A landscape with many valleys, sampled at points; each row gives a point and its height.
A ball rolls from a point to the lowest of its 3 nearest points, and stops where none of them is lower. Distance is the straight distance between rows; heights are no part of it.
(146) height 499: -14,-14,9,8,-5,2,12,1,-8,-10,-8,-9,7,8,3,-14,-10
(113) height 189: -15,0,4,3,-7,2,-1,-16,-3,-10,16,-8,-1,-4,-1,-18,-19
(514) height 27: -9,7,-2,4,-2,-5,-11,-15,4,1,17,1,-8,-6,-3,-6,-10
(170) height 455: -3,-4,4,2,-6,3,1,0,-6,1,-5,0,-4,0,-1,-1,-7
(79) height 504: -2,5,-1,1,-5,-1,-9,-6,1,4,5,-1,-9,-5,0,0,-6
(518) height 192: -20,12,-7,5,0,-6,-4,-22,6,-14,39,-1,2,-9,-2,-21,-18
(109) height 743: 21,-6,-1,-6,5,8,9,19,-4,5,-21,0,10,4,-4,18,14
(11) height 432: -5,2,1,1,-4,-2,-8,-11,-1,1,8,-2,-6,-3,-1,-2,-8
(7) height 245: -3,14,-13,0,8,-12,-15,-10,16,4,25,13,-9,-1,4,4,4
(94) height 191: -16,11,-8,6,5,-9,-8,-19,10,-6,35,3,-3,-6,-1,-13,-13
(224) height 347: -15,-9,9,4,-10,4,5,-9,-5,-11,5,-9,2,-1,0,-18,-18
(439) height 434: -16,-15,12,7,-2,1,22,3,-10,-11,-13,-9,10,10,2,-19,-3
(437) height 288: 7,14,-15,-4,11,-10,-14,-3,17,7,18,16,-10,-5,5,11,10
(562) height 221: 12,-7,2,0,4,4,13,19,-8,3,-23,-2,6,8,-4,10,12
(168) height 93: -14,10,-6,3,3,-9,-9,-14,12,0,29,3,-4,-2,1,-8,-4
(191) height 219: -3,-10,6,5,-7,3,7,5,-5,0,-11,-3,-1,6,1,-5,-2
(521) height 546: 2,2,3,-1,-6,2,-6,-2,-4,6,-2,2,-8,-2,0,4,-2
(66) height 111: 5,6,-4,-1,0,-2,-11,-6,4,6,4,5,-10,-5,-1,7,1
(315) height 22: -5,-2,3,2,-8,0,-6,-7,-2,2,5,-2,-6,-4,0,-1,-9
(543) height 552: 2,-5,6,0,-8,5,1,7,-7,5,-9,0,-3,2,-1,4,-2
(83) height 72: -15,7,0,3,-2,0,-4,-21,2,-11,28,-6,0,-9,-1,-21,-17
(97) height 88: 9,14,-9,-5,2,-5,-14,-3,6,8,5,9,-9,-5,1,14,6
(314) height 409: -18,-13,10,4,-9,4,11,-6,-8,-15,0,-11,7,1,3,-22,-20
(32) height 194: 18,10,-4,-8,3,2,-13,2,3,9,-2,5,-5,-7,-1,17,7
(162) height 473: 12,-4,2,-5,-4,4,1,11,-5,7,-12,1,-1,1,-2,10,5
(57) height 109: 2,-6,7,7,4,0,17,18,-9,1,-26,-3,8,8,-1,3,12
(432) height 270: 21,17,-13,-12,8,-3,-16,1,13,8,4,11,-4,-8,2,18,17
(551) height 330: -3,7,-3,2,0,-2,-11,-10,4,5,12,3,-9,-5,-1,2,-3
(64) height 498: -12,-13,12,8,-5,1,17,5,-9,-10,-12,-8,5,10,4,-15,-3
(150) height 309: 11,4,-1,-8,-2,2,-7,3,-1,9,-6,4,-6,-6,-1,12,4
(144) height 273: 1,12,-7,-1,5,-7,-15,-7,9,6,13,7,-10,-3,1,5,3
(458) height 391: -11,-13,8,5,-6,3,10,2,-8,-5,-9,-6,3,6,1,-10,-7
(59) height 740: 26,-8,1,-9,10,9,11,22,-3,3,-24,-3,17,7,-7,22,18
(128) height 122: -3,-9,8,5,1,2,15,14,-8,0,-22,-4,6,7,1,-3,7
(566) height 543: 17,-3,1,-9,-2,8,2,14,-5,5,-16,1,3,3,-3,14,8
(211) height 411: 17,16,-21,-9,13,-10,-15,0,21,9,15,17,-3,-3,6,19,15
(250) height 204: -5,11,-9,3,4,-8,-13,-13,12,3,22,8,-8,-4,-1,1,2
(24) height 142: -4,-10,6,4,-5,3,12,10,-8,-1,-16,-5,4,8,2,-4,2
(493) height 123: -7,-9,9,8,6,0,21,14,-9,-4,-26,-6,9,8,0,-7,13
(421) height 378: 13,16,-21,-7,14,-12,-14,-1,20,7,17,19,-5,-1,8,14,14
(290) height 108: 33,2,-5,-15,4,7,-9,9,3,9,-11,4,4,-4,-3,23,11
(355) height 53: -20,-16,12,8,-4,1,21,1,-9,-17,-9,-11,11,8,4,-26,-10
(474) height 626: 19,-6,2,-4,8,8,13,23,-5,4,-25,-2,14,7,-7,15,16
(505) height 212: -16,-11,12,10,5,-1,22,8,-9,-11,-23,-10,11,9,1,-19,6
(43) height 399: 9,0,0,-5,-5,4,-3,4,-2,6,-7,2,-5,-2,-1,10,1
(545) height 584: 29,-6,-3,-11,5,10,-1,18,0,6,-18,1,10,1,-4,24,15
(175) height 279: -15,-6,7,3,-8,4,1,-12,-5,-9,8,-11,-1,-3,-1,-16,-18
(273) height 140: -14,6,-2,3,-2,-1,-5,-20,2,-6,24,-4,-4,-8,-1,-14,-14

Where does a ball stop that starts at each point below?
(521) => (97)
(94) => (514)
(211) => (97)
(64) => (57)
(170) => (57)
(162) => (97)
(59) => (290)
